Each row is a point on a tangle of strands that fork and nearly touch. The rows are in no order.
Two points are linked if the straight distance between their rows is under 76.8. Some points are linked to none.
j607: [ 19  -6   2   0  -4  13 -11  18  18  -7   8 -22   5   5   4  24  14 -11
 -15  23  34 -25 -34  -4   5  -8  19 -15  -9  16  -6  -1  20  18  13  -3
  17  -6 -21  -1 -11 -19  10   7  19]
j491: [  9   8 -13 -19 -12  11 -10  16   0  -5   7 -21  -1   3   5  23   8 -12
  -9  18  21  -4 -28   4   4 -15  15 -10  -6  34  -3   4  12   0   7  -4
  11  -8 -21   6 -20 -10   8  18   4]
j438: [ 11 -24  18  20  -3   4  -3  11   6  -5  -6 -29  11  17   6   5  16  14
   1  12  21 -11   1 -23  -3 -19  -5  -6 -29 -25   6 -28   1  24   3   5
  -3  -4  10  -9 -23 -33 -10   2  21]
j868: [ -6 -19  10  -4   8 -15   7 -14  14   5  -3 -24  -8  -1  -8  28  16   6
   4  -8 -20  14 -14   4 -14  -5 -13 -16 -20 -19  15  -4  35   2   3  17
 -29 -20  30  17  -8  24  -3  41   0]
j22: [ 13 -18   8 -26 -11  20 -13 -21 -23 -13  -8  13  10  11 -35  -9  -5  -1
   0 -21 -13  14  -3  14  -2  10   6  -8   9 -10 -22  29 -17  -9   3   4
 -36  14   1  15  10  32  -1  -4 -25]
j335: [-17  25   3 -12 -14   5 -17   4 -29   5   3   6 -14  14  31 -21 -15   7
  12   0   6 -11  32  -7 -26  -2  10   4  11  38  -7  23 -32 -21 -19  -1
   0   2   5 -14  26  -3 -13 -13   1]
j570: [ -6 -10   0  -7 -13   0   3 -20  -3  -4   3   4  -3  -1 -24   7 -11  -7
  -5 -27 -31  19   4   9  -5  -1 -11  -3  23 -27   3  -4  -8   2  20   4
 -25  14  10   7   7  11   4  12 -19]
j573: [ -5  31   5 -16 -14  15   3   8  -9   1  -7  -5  -6  -6  21  -7 -20 -10
  18   2   8  15  14 -13   8  20  14 -11  19  41 -12  13 -25 -12   1  -6
  19  23  -3   3  -2   5  11 -15 -18]
j981: [-10  17 -20   0   4 -12   6 -24 -13   0  -3  10   6   1  27 -16 -22  14
   5   2 -10   0  22  -1  30   0  -8   8 -11   4  -1  -3 -33  -2   0  12
   2  10  11 -16  11  -6  -4 -11 -14]
j389: [ 12   7  -4 -19  -1  14  -8 -16  -4 -14   2  10   8  -3 -25  -8 -13 -13
  -8 -11  10  12 -18  -5  16   3  -2  -9  12  18 -12  32  13 -18  16  -3
  -8  20   1  19  10  22  15   7 -22]
j941: [  8  -7  10  23   6 -22  22  -5  22  24  -8 -12 -16   0   1  14   5 -16
  20   7 -22  20   9  17  -7   5  -3  17 -11 -36  -3  -8  29  10 -22  14
  -8 -14  -4 -14  -4   4   6   5  20]
j563: [  2 -22  18  17 -12  17 -18  17   8  -4   0 -13   6  21  14   2  17  10
 -22   1  17 -22  -3 -14 -13  -7  14   1  -6  -7 -11  -6 -11  26 -12   3
  22 -26 -12 -14  -4 -34   2 -18  24]
j568: [ -8   5 -19  -8  -4  10  16  12 -10   7  17  20 -11 -11   2  12 -12  -5
  13  17   1  16   6   5  14   9   7  -8  10  10  -8  12  -5  -4  -8  11
 -13  19 -28   4   1  28  10  -6  -3]
j29: [ -2  -1 -10  21  31 -23  13   1  26  -5  -4  -4   8   0   5  -5  20  29
   2  15   4 -20   0   8  12  -4   3  -6 -17 -11  21 -21  12   7  -5   6
  17  -4  21 -10  -7  19 -16  -5  18]
j161: [  6  15 -12  18  19  -7  23   0 -34  -1   2  26  -1  13   3  -6 -18  -3
  16 -11   1  -5  30  -6  11  15  -3   1  10 -11 -23  -6 -16 -15 -10  -9
  16  26 -11 -24  23  -7   0 -16   5]
j39: [-21   3 -31  -1 -18   0  19   8  -8  -1  19   6  -4 -13  21  14  -6 -11
   2   5  -4  -2  10  18  -5   5   6  -4   1   4  -7  -6 -11 -13  -1   7
  -5   5 -23   2  16   0  -3   2   2]
j382: [-15 -14 -21  22 -10   1  11   3   4 -10   7 -15   7  18  30  15  12   8
 -12  15  10 -18  11  15  -2 -11  12  -7 -25  -8 -10 -16  -2  15  -4  24
  11 -24 -13 -13   6 -19 -10   1  20]
j429: [  4   7  -4  11  -6   2   9   7  -1  10  -7   1   0  -7  -3  -3 -15 -10
  11  -9 -18  10   9   0   1   9  -5   6  18 -16   3 -13 -12  -7   5  -8
   9  20  -9  -5  -4 -18   6  -9 -16]
j334: [-13  18 -12 -14 -19  -1   6  -6   8  -4  10  -5 -15  -9  14  21 -19 -21
   0   6  -1 -12 -18  12  14   5   3 -15  12  17   7  -8   3   9  36   5
  -5  25 -13  12  -4  -4  10   1 -14]
j292: [-10 -11  14   2  19   4 -16   5  -6   0  -9  14  17  -4  -4 -13  21  15
 -14  -8  18 -13  -3 -19  -7 -11 -12  16 -11   0  11 -11  -1  -6  -5 -29
  21 -10  27   3  -4  -5 -11 -12  10]
j691: [ -7  17  12 -14  -2   9  -1   1 -29  -7  17  25 -12  13  -4  -5 -23 -15
   6  -2  14   1   4  -8  -6   9   5 -11  14  23 -25  33 -16 -16  -8  -7
 -22  11 -17   9  18  17  18 -10  -1]
j522: [ -7  10  -1 -16  -3  14 -26   3 -21  -7   2   0   3   4  12  -6   3   0
 -12 -11  26 -11  -6 -25   3  -8   2  -8   1  44  -4  18 -10 -10   2 -19
   5  -3  -1  18  -5 -16   9  -5  -4]
j520: [  3  -6   5  12  15  12 -12   8  -1   7   4  19   1   6  10  -6  12   8
  -7  23  20  -7  15  -3  19  -2  17   4   1  20  -7  15 -11  13 -21  -6
  19 -18 -18  -6   1  15  15 -18  21]
j35: [ -5   5   0  -3  -1  12 -21   3  -3   0  -9  -7   8   1  20  -3   0   7
  -6  -3  17 -11 -10 -27  19  -6  -1 -10  -3  23   6  -1 -11   9  12 -12
  11  10   5  10 -22 -25  11 -15 -10]
j414: [ -4 -15 -16   1  12   5  -8   2 -22 -11  16   6   9  11   2   5  15  11
 -14  18  33   0   0 -11  22 -20   6 -17 -20  23  -7  15  11   4 -10   4
  -9 -10  -9   9  -6  19   7  14  21]
j912: [  1  -5   8  17  -1  -7  13  11   1  15   3   1 -12   0 -11   9   4 -22
   5   6 -12  20   6  14 -19   3   7  14   3 -26  -6   2   9  -4 -24  -5
  -6 -18 -22  -5  -6   4  10  -3  16]
j188: [ -6  19  -5  -3  -3 -13  10   0  -3  -8   5   2   4  13  14 -10  -7  -4
  -5  -8  -5 -10  15  20 -31  -8   2   8  -2   3  -8   1 -18 -36 -13  -9
  13  -2   8 -12  21   8 -12   4  -1]
j904: [  7 -18  -2   6  -1 -16   4 -12   2  28 -13   2 -15 -12  -6  -7   3   9
  18  -2 -29  26  17  -1  11  -7  -9  13   2 -13  17  -8  16  29   1  26
 -24 -12  -2  -3 -25  10  -1   9  -4]
j377: [  4  -6  -8  -1   7   0   8   5  20   5  -5  -2   7 -24 -12  -6   4  21
   9  -2 -17   4  -1   0   1  -2 -10  -6   8  -6  29 -15  13  -2  22   3
   2   9  14  12 -11  14 -10  11 -19]
j157: [ -2 -11  -7 -23   3  -3   5  -6  -1 -12   3   6  19  -2 -15  -2  21  20
  -8 -14  -7   1  -5   5 -12  -6   1  -8 -14  -2   9   4  -7 -20  -9   4
  -8  -6  24  16   0  26 -12  13 -15]
j775: [ -2 -27  11  24  11   1   6   9  -6 -13  -2 -20  11  16   0   9  33  15
  -6  13  23  -9  11  -6  -5 -20  -1 -13 -25 -17  12 -35   7   6  -6   4
  10 -19  15  -2 -12  -7 -13   7  27]
j769: [ -9  18   0 -25  -4   8  -1   7   7 -15 -14  -2  17  -7   4 -10  -1   6
   2 -19   9   2  -2 -10 -10  -5  -6   2   0  26  13  -8 -14 -25  22 -14
  33  13  27  10  -3  -3 -10  -8 -26]
j549: [  8  26  -8  11 -12 -11  13 -10  -2   2  -4 -16 -11  16   5   8 -33 -36
   1   0 -16  -4  -7  21   9  10  -5   1   6 -16 -23  -4 -15   9   8  11
   7  28 -22 -24   8 -37   5   2 -15]
j267: [ -4 -16  16   4   4  -2 -12   3 -22   8  -4  18   0 -21 -23 -20   8  -3
   3 -26 -14  22   4 -16  -7  10 -15  19  17  -9   8   9  -6   0 -10 -17
 -20  -6   8  15  -6 -10   2 -10   6]
j719: [  3 -17  11  17   4 -17  11   0  11  25 -10 -12  -6  -6   3   6  18   3
  17   4 -18  16   7   0  -3  -5  -2  13 -17 -21  12 -11  27  20 -11  16
 -17 -30  13   2 -17  -2  -1  13  15]
j317: [  3 -16  -5  16 -19   4  11  13  23 -14  13 -32   2  20  17  29  12   7
  -9  25  21 -25 -13   3 -10  -5  16 -19 -23 -18  -5 -24   9  29   9  29
   3 -14 -14 -15  -4 -28 -10   7  21]
j199: [-16  14   5 -29 -23  -2 -16  -4 -21  -6  20   4 -26   0  -9  22  -5 -32
  -8  -6  -5  -5 -26  15 -19   8  -3  -3  20  18  -2   1  -6  -2   9 -12
 -17  -6 -29  22  -1 -28   7   8  -9]
j336: [-17  14   3 -18 -13   3  -8  -3 -25  -6  19  16 -27   5 -10  17 -21 -35
  -8  -1   5   5 -15   5  -3   4  -3  -6  13  14 -16  21  -4   1  -1  -6
 -25  15 -31  16   3   4  20  -1  -6]
j201: [-10   7 -10  -1   6  -7  16   3  19  -8   3 -10  14  -3   5   1   8  12
  -6  -9 -10  -7   8  20 -29   3 -10   5 -12 -13   8 -18  -7 -37  -9 -10
  24  -7  24  -1  13   2 -20  13  -3]
j647: [  6  -4   7 -28   3  11  -7 -21 -18 -11  -5  26  18   8 -18 -25  -5  17
   2 -11  -4   9   2  -3  17   9  -2  -6   5   6  -8  19 -28  -7   3   7
 -20  12  23  10  14  31  -1  -8 -30]
j834: [ -3  10  19 -14 -13  -1 -18  -5 -11 -11   3  -3 -11  -1 -25   2  -6 -24
  -8 -22 -13   8 -21   1 -22   7 -11   1  25   6   5   3  -4  -8  15 -26
  -9  -6  -7  24  -3 -27  10  10 -16]
j442: [  2  -9  18  25 -12  -1  -4   8  14   8  -7 -11  -1 -15   9  -8   0  -4
  10 -11 -21   5   1  -6  -8  16  -9  26  -8 -36  -2 -10   0  21 -10  -5
  -7 -23   5  -7  10 -55 -10  -9  15]
j60: [ 16  -9  29  12   2  -4   6   4  15  16  -9 -15 -19 -11 -20   6 -11 -12
  13 -16 -30  30  -1  11 -11  11 -20  13  15 -29   5  -6  25   7   5  -6
 -18  -2  24   6 -14  -2  10  18  11]
j337: [  1  21  13   2  17   2   4  -1   1   2   2  22   2   9  23 -14 -13   5
  12  22  16  -9  20  -8  23   8  13   4   4  18 -11   8 -27  -2 -15  -7
  22   1  -4 -19  16  13  11 -27  11]
j109: [-10  25  11  -4 -16   2 -18  10  -8  -5   2  -1 -12  20  34 -12  -6 -10
   2  -2  15 -25  12   2 -29  -3  19   3  15  34 -10  13 -20 -12  -7 -15
  19  -3  -5 -13  20 -14  -2 -17   7]
j891: [ 18  -1  16  17  16 -12  12   4  43  12  -6  -5   0  -7  -2   3  -4  -5
   7   7  -5 -12 -13   3   3   5  -2   4  -1 -22   7  -5  21   7   6 -13
   8  11   2  -5  -7   3  10  -6  13]
j783: [ -4   7  13   4  16   5 -10   8  10   5 -16  15  18  -5  11 -15  10  10
  -2   4  16 -14   0 -18   5  -1  -2  17  -3   2   6 -15 -12   0  -6 -21
  37   7  15 -16  -1  -8  -8 -35  -2]
j198: [ -5   7  11  14  -8   4 -10   6   7 -12  -2   1   4  13  28 -12   1  -6
 -16  -8  12 -38   2   9 -31   3   8   8   8  -1 -10  -6 -11  -7   0 -13
  34 -10  -3 -19  32 -25  -9 -24  12]
j806: [-20   0 -22   7  -9   2  12   8  -5  -8  15   5   1   3  34   3   3   4
  -6  14   8 -14  15  19   2  -3  18  -4  -7  16  -9  -4 -12  -2  -6   8
  14 -14 -13  -6  16  11  -6  -8  20]
j707: [-20  -2   9  -4   5  14 -28   8 -22   1  -1  23   3  -4   3 -18  18   9
 -10 -14  23 -19  11 -23 -18  -6  -4   8   8  25   8   7 -12 -11  -8 -25
  11  -7   2  10   9 -11  -9 -20   2]
j10: [ -3 -19  14   7  -7   2  -5   5  -1  -1   9 -16  -1  -8  -1  20  11   1
  -1  -4   2  -5  -8 -10  -7  -8  -3  -7 -21 -16  14 -16  21  18  13 -14
 -23 -28  15  24 -11 -30  -2  23  19]
j740: [ -5 -19   8  15  -3  20 -19  11  -3  -3  -2   3   1  22  27  -1  12  21
 -19  10  22 -26  16  -6   9  -4  15  -2  -4  15 -15   0 -22  25 -15  10
  34 -14 -12 -15   1 -11   4 -30  27]
j793: [ -7  33  -3  -7 -25  -5   7 -12   0  -1   2 -13 -16   6  20  10 -31 -34
   3   5 -10  -4  -9  17  16  15   7 -11  15  13 -13  -6 -16  10  20   9
   8  31 -11  -7   0 -19  10  -5 -20]
j905: [  7 -10  -3  18  37  -8   3   7  18  -7  -2  -6  14   0 -11  -1  31  17
  -6  16  20  -5 -10   3   8 -11   4  -9 -13   4  12   2  31  -2 -11  -5
  21 -12  14   2  -9  29  -2   9  23]
j786: [ -9  -5 -10   6   5  -2   8   2  11  13  11  17 -14 -15   6  13  -7  -8
   9  17   2  -3  -1   1  21  -1   3  -3   1   1   4   6  15  17   5   5
 -15  15 -29   8  -5  14  15  -7   8]
j288: [ -3   5   1  13  -2  -1   8   0  26  10   6   7 -10  -6  15  15 -13 -20
   6  11   8 -22  -4  -5  22  15  12  -6   7  -4  -9   2   1  22   7   2
   1  26 -30  -4   4  -9  20 -25   9]
j805: [ 20 -17  -1  -3   4  10 -21 -21  16   6 -14 -17  -2  -9 -33  -8  -3   1
 -13 -10 -18  20 -12  -3   9 -12 -14  -4  22   1   3  17  42  13  32  12
 -20   2  10   4  -4  33  -5  32 -14]
j962: [ -5  -7 -20  -7   4   4   4  11   4  -6   5 -10  -4 -14  -5  27  20   3
   2  15   7   8 -25   2  -4 -17   5 -21 -16   6  12  -2  37   2   6  18
 -18 -10 -15  12 -12  23  -4  29   0]
j804: [  6   0  -1  -1  30   0  -2   9   1  -6  -4  13  22  -1 -16 -18  27  21
 -13   9  25  -2  -1  -7   8  -6  -2   8 -10  16  10   4   7 -13 -14 -14
  29  -7  23   0  -3  27  -9  -1   6]
j86: [ -2  19  -4  -3  -5  12  -3   5 -14  10 -11   7  -1  -6   7 -14 -14   2
  15  -8  -7  18  21 -13  10  14   0   2  22  12  -1  -3 -29 -11  -4  -3
  15  21  -5  -7  -8  -7   5 -22 -28]
j107: [  5 -15  25   0   4   2 -10   4   1  10  -9  -5   3 -21 -20  -9   9   4
   2 -24 -19  26  -4  -6 -18   8 -21  18   4 -17  13   1  10  -6  -5 -18
 -13 -19  39  17 -10  -8  -1  13   6]
j282: [ 11  -2   2  21   2 -20  19  -7  51   4  -1 -15  -4   1  11  14  -8  -2
  -2  16  -4 -34 -18   9  -3  10   3  -1 -18 -35   1  -9  28  24  13  16
  -2   2  -5 -15   8  -9  -7  -4  19]
j508: [ 29 -22   2  -8  24  -4   3 -17   6   2 -10   7   5  -5 -43 -20  11  17
   7  -8 -11  24  -6   9  14  17 -12   1  10 -10   1  16  23  -1  -7  11
 -19  20  22   5  -2  52  -1  13 -14]
j583: [ 11   7  -7  -1  12 -11  23   9  -8   6   3  16   4   1 -16 -14   8   9
   9   8  -7  17  21  11  -4  10   5  12   5 -11   0  -3 -14 -24 -30   3
  10   2   1 -15   1  31  -9  -6  -8]
j423: [ -2   1  -8   7  26 -22   6 -10   8  -4   0  15   9   1   8 -12   3  26
   4  16   9 -16   3  -8  32  -9  -1  -2 -17   4  18  -7   0  14   7   4
  -1   7  17  -3  -8  20  -2  -9   7]
j163: [  5 -17   0   8   2   9 -19  10   0  12 -14 -14  11   2  11  -4   9  23
   1   7  14 -12  -3 -30  21 -14  -7  -4 -13   1  14 -17  -6  26   8   0
   5  12   4  -2 -31 -29  -4 -11   1]
j247: [-12  -1 -14  21 -10  -5   6 -13  14   4   8   0  -2   3  26   2 -12  -9
  -6   0   3 -24   3   3   8  14  -1   9  -4 -14 -17   2 -12  20  -2   7
   0   4 -26  -8  17 -39   5 -23  12]
j896: [  4 -30  13 -12   8  -7   6 -23  10   5  -4  -5   0  -3 -25   3  13   4
  -1 -22 -24  23  -8  14  -8  11 -13  -4  -1 -25   2  10  17  -5  -8  10
 -32   1  33  15  -3  38   3  23  -5]
j562: [  8  14  -4  -1  14  -7  22  12  20  -6   3   2   3   0 -14   0  -1   0
   8   9  -4  13  -4  17  -3  -2   7  -3   3  -1   3   7   3 -24 -14  -4
  14   9   3  -2  -5  36   4   3  -3]
j166: [-13  17   2 -11  -4  -8  -1  -8 -27  -6   9  25   0  12   9 -18 -15   3
   5 -14   0 -13  26   1 -25  -3   2   2   6  10 -10  15 -31 -30 -14  -3
 -10  11  11  -7  33   8 -13  -7  -5]
j2: [ -3  24  -7  15   8  -8   5 -18 -19  -3  -6   7   0   9  30 -16 -26  -9
   9  -8   0 -10  21  -1   9   9 -10   7   0  -2 -23   3 -30 -10  -6  -4
  10  21  -9 -22  27 -25  -1 -22  -4]
j653: [ 15 -13  14   9  -1 -11   4 -10  -9  16 -12  -1 -19  -5 -28  -6  -8  -7
  17 -23 -35  43  14   3   4   4 -16  19  20 -26   2  -1   8  15  -1   8
 -26   0  10  -7 -18   5  10   1  10]
j236: [ -8  28  15 -10 -15  -2 -14   6 -11 -10  -4   1  -7   5  -4  -6  -8 -21
   3 -24  -3  -3  -5   0 -34  11  -4   0  25  13   1  -5 -18 -21  10 -24
  11  11  -7   9   3 -35   2  -7 -22]
j681: [  1 -21  10  10   8   1  -7   8 -19  -3  -2 -14  10  18  -6   3  32   5
 -15   1  17   5   4 -10 -16 -26   2  -3 -20  -2   2  -7   8  -5 -20  -8
   2 -35  10   5 -15   0  -3  14  17]
j940: [  5  11  -2 -20   2   4  10  10 -24   3   4  20   6   4  -9 -22   0  17
  10  14   5  13  22   4  -6  14  13  10   3  17  -5  17 -31 -22 -29  12
  -3  -5   2 -10   6  35 -13 -10 -13]
j493: [  5  -5  -1  20  -9   0   7   0  11  12  -6 -11   0 -24   3  -1 -12  -1
  12 -10 -27   5   8   5  -3  14 -16  11   4 -37  10 -23   3   5  15  -5
  -4   1   7  -1   8 -36  -9   6  -9]
j120: [ 14 -10 -27 -21 -15  15 -23  -3 -13  -9   5 -14  11 -13 -26  11   5   0
 -16  -8  14   8 -25 -16   8  -9  -1  -8   1  21  -1  10  37 -15  18   3
  -5  -5  -8  19  -5 -15   4  38  -9]
j574: [  9  -5  12  20  11  -3   7   8  31   8  -6   3  13  -6   7  -8   7   3
   0   3   2 -14  -2  -3  -3  10   2  15   1 -26   3 -16   0   1  -6 -15
  28   1   5 -14   7 -12  -3 -23  12]
j723: [  6  10 -11 -20   0  14   3  19 -11  -6   4   5  12  -2   0 -11   7   9
   3  15  16  10   3  -2   1  -3  19  -1  -2  40  -6  28 -12 -22 -16   3
  13 -10   0   1  -3  32  -6   0  -3]
j781: [ -1  -3   5 -31 -13   6   1  -9  -1  -7  10  -6 -19  -8 -33  30   1 -26
 -12  -6 -14  20 -31  25 -24   2  -8  -4   4 -16   3  -1  22  -4  11   5
 -26  -3  -4  18   1  18   6  30 -15]
j642: [ -7   7  -1 -17 -16   5  -7 -19   4  -6   7  -6 -14   0 -15  12 -18 -20
 -11  -7 -13   8 -15  11   8  -8  -5 -12  26   5   9  -2   3  11  40   3
 -17  16  -1  11  -3  10  11  12 -27]
j875: [  5  11 -21  -2   2  -3  28  -5 -40  -1   8  21  -5  11  -8  -1 -28   3
  17  -5 -15  17  30   1  18  13  -1  -3   8  -9 -22   1 -24 -13 -10  16
  -7  24 -13 -20  14  10   0  -2 -10]
j900: [  2  26   6 -21  -7   8   5   7   1 -14  -5   5   3  -3  -3  -9  -7 -19
   7 -18  19   7  -2  -6 -12  11   4  -5  18  30  -3   9  -9 -26  19 -19
  22  22   2  16   2   0   9  -8 -23]
j313: [  3  -3  11   5   4 -21   5  -6  27   1  -8 -36 -12  12   1  26  -1   8
   3   9 -16  -9 -17   7  -9 -14  -9 -19 -26 -19  17 -21  34  14  17  12
 -14 -13  18   6 -19   3  -7  37   2]
j386: [ -6  -9 -17   5  -3   5   4  17  -3  20   0   6   6 -14   7  -6  20  17
   3  13  -4   3  16  -2   5   1   6  10   0   3  16 -14 -11   2 -17   5
   9 -11  -7  -1 -13  -5 -10  -8  -3]
j879: [  8   5 -11 -31 -11   7 -27  -9 -26 -21   4 -11  10   9 -13   2   0  -2
 -22 -19  22  -1 -22 -18   2 -17   0  -9  -2  37  -8  18   5 -19  11  -9
  -1  -7   1  16  -7 -19   8  26 -11]
j74: [ 10  19 -17 -24  -7  10  -1  15  -2 -13   4 -12   4  -3   0   9  -3  -7
  -1  19  15  15 -21   4   8 -12  22  -9  -8  43  -7  28   7 -16  -2   5
  10  -4 -11   1  -9  25   4  18  -2]
j847: [ 14 -15  -2 -21  -7  18 -14 -22   2  -6  -6 -12 -10  -2 -43   9  -5 -19
 -16  -7 -15  26 -25  17  -4  -3  -7  -4  12 -13 -10  23  34   2  16  17
 -33  11   0   7   5  40   4  23 -19]
j882: [ -4  -5   6  -3  -7   0   5   8   0   7  10   1 -14 -11 -16  20   1 -28
  -4   4  -6  15 -17  13 -17   1  -1   5   1 -14   2   4  21  -1  -5  -8
 -20 -12 -17  14  -6   6  12  14   5]
j757: [  3 -11 -14  -6  -6  -4  17 -16 -18   2   3  18  -6   4 -23  -1 -12   7
  10  -9 -28  26  20  11  12   7  -3  -1  12 -25  -6  -2 -12   1   0  24
 -27  20  -2  -9   5  29  -1   4 -21]
j829: [  1  -1  -8  14  14 -12   0 -14  -6  10  -8  15   3  12  17 -19  14  16
  -4  13   2  -8  29   4  15   1  -2  30 -16 -10   0 -16 -16  15 -32   7
  23 -22  -3 -32  10  -9 -12 -22  12]
j299: [ -2  25  14   1   4   1   7   6  -7  -4  10  19 -10  17  12   0 -25 -20
   8  15  12  -4  12   2   3   2  16  -5  11  17 -22  20 -17 -10 -11 -11
   6   7 -19 -10  16  16  20 -15  13]
j306: [  3 -14  -6   0  -5   5  -7   3  11  11  -5  -8  -3 -19  -1   5  -3  11
   5   1 -11  -4  -6 -11  10 -11  -8 -14   5   4  24 -10  21  20  34   6
 -15   2  -4  17 -20  -3  -2  16 -11]
j795: [ 14 -21 -20  -5  -4  15 -21  -2  -6   7  -6  -9   8 -20 -20  -2   5  11
  -7  -2  -2  13 -12 -18  17 -15  -7 -12   6  14  13  11  36   6  22  14
 -13   0  -4  16 -16   5  -3  31 -14]
j773: [ -7  13  -1 -15  14  -8   5 -15  -8  -8   2  24  12   3   8 -19 -13  21
   5   5   1   0   7 -11  29  -1  -4  -2  -5  14   4   5 -25  -2   4   5
  -6   9  25   1   5  24   3 -11 -14]
j468: [-10  -9  11  14  -1  -3 -15   2  -2   7 -17  -6  11  -3  13 -10   8  14
  -4 -10 -15  -4   4 -11  -9  -6 -14  26 -20 -29   5 -22 -12  10 -16  -9
   8 -23  20 -14   1 -45 -21 -11   9]
j629: [  5  -4   2  16  -1 -16  13   6  36  -2  -4 -30  -8   7  12  26   1   9
   8  23  -1 -28 -17   4  -9  -5   7 -20 -31 -23   9 -22  35  28  15  26
  -8 -13  -8  -5  -8  -9 -19  17  14]
j703: [-12   0   3   8   9 -14 -14  -9 -20  11 -15  18   3  -2   5 -23   6   9
  -2 -12 -13   1  22  -4 -10  -1 -19  34  -6 -18   4 -12 -21  -4 -28 -11
   8 -12   8 -22  11 -22 -20 -19   1]
j614: [ -9 -11   2  31  -9  -5   4  -4   5   2   3  -4  -4   0  12  -5  -2 -15
  -4  -9 -11 -11   8  12 -16  13  -7  20  -3 -31 -15  -3  -3  14 -12  -3
  -3 -22 -20  -8  26 -48  -6 -11  22]
j465: [  4   3   2   6  -6   9  -3  12  32   3   8  -6   3  -1  22  15   4  -7
  -7  16  22 -29 -17  -9  14   7  25 -10   0  14  -8   7  -5  22   8   2
  17   8 -20  -7  -2 -13  13 -22  14]
j427: [ -3   6 -14  -6   3   0  18  16  30 -12   5 -14   9 -16  -5   9  10  18
   8   0  -6  -5  -9  14 -14  -1  -2 -12  -8  -2  26 -20  13 -21  14  -3
  15  -3  17  14  -3   5 -16  16  -7]
j459: [-18   2   0   1  -8 -16  -7  -8  -3  -3   6   2   2  11  12   4  -6  -4
 -13  -9  -6 -14  -4   0  -6 -15  -1   3 -14  -6   3  -2 -12   2   0 -11
 -10 -13   2   7  -3 -21   6   0   4]
j907: [ 27  -5   0   3  25  -7   1 -12   9   8  -8  15  -1 -16 -29 -14  -5   6
  10   6  -3  17  -5  -6  28   2  -9  -1  14   2   7  19  26   4   6   5
  -8  21  -1   1  -7  41  10   8  -8]

A fork is a point with three links, a tip a point with one. Leave the first point through the second and follow the links. Name the first fork or tip that comes.
j60, j653: j795
j334, j642: j773
j563, j740: j900
j562, j583: j288
j805, j847: j267
j834, j199: j563
j773, j981: j549

Follow the links from the first point to the second, and from the first to the third. Name the last point that the two ways share.
j201, j793, j429: j292
j804, j491, j236: j288
j35, j336, j757: j292
j438, j188, j282: j522
j981, j429, j607: j288
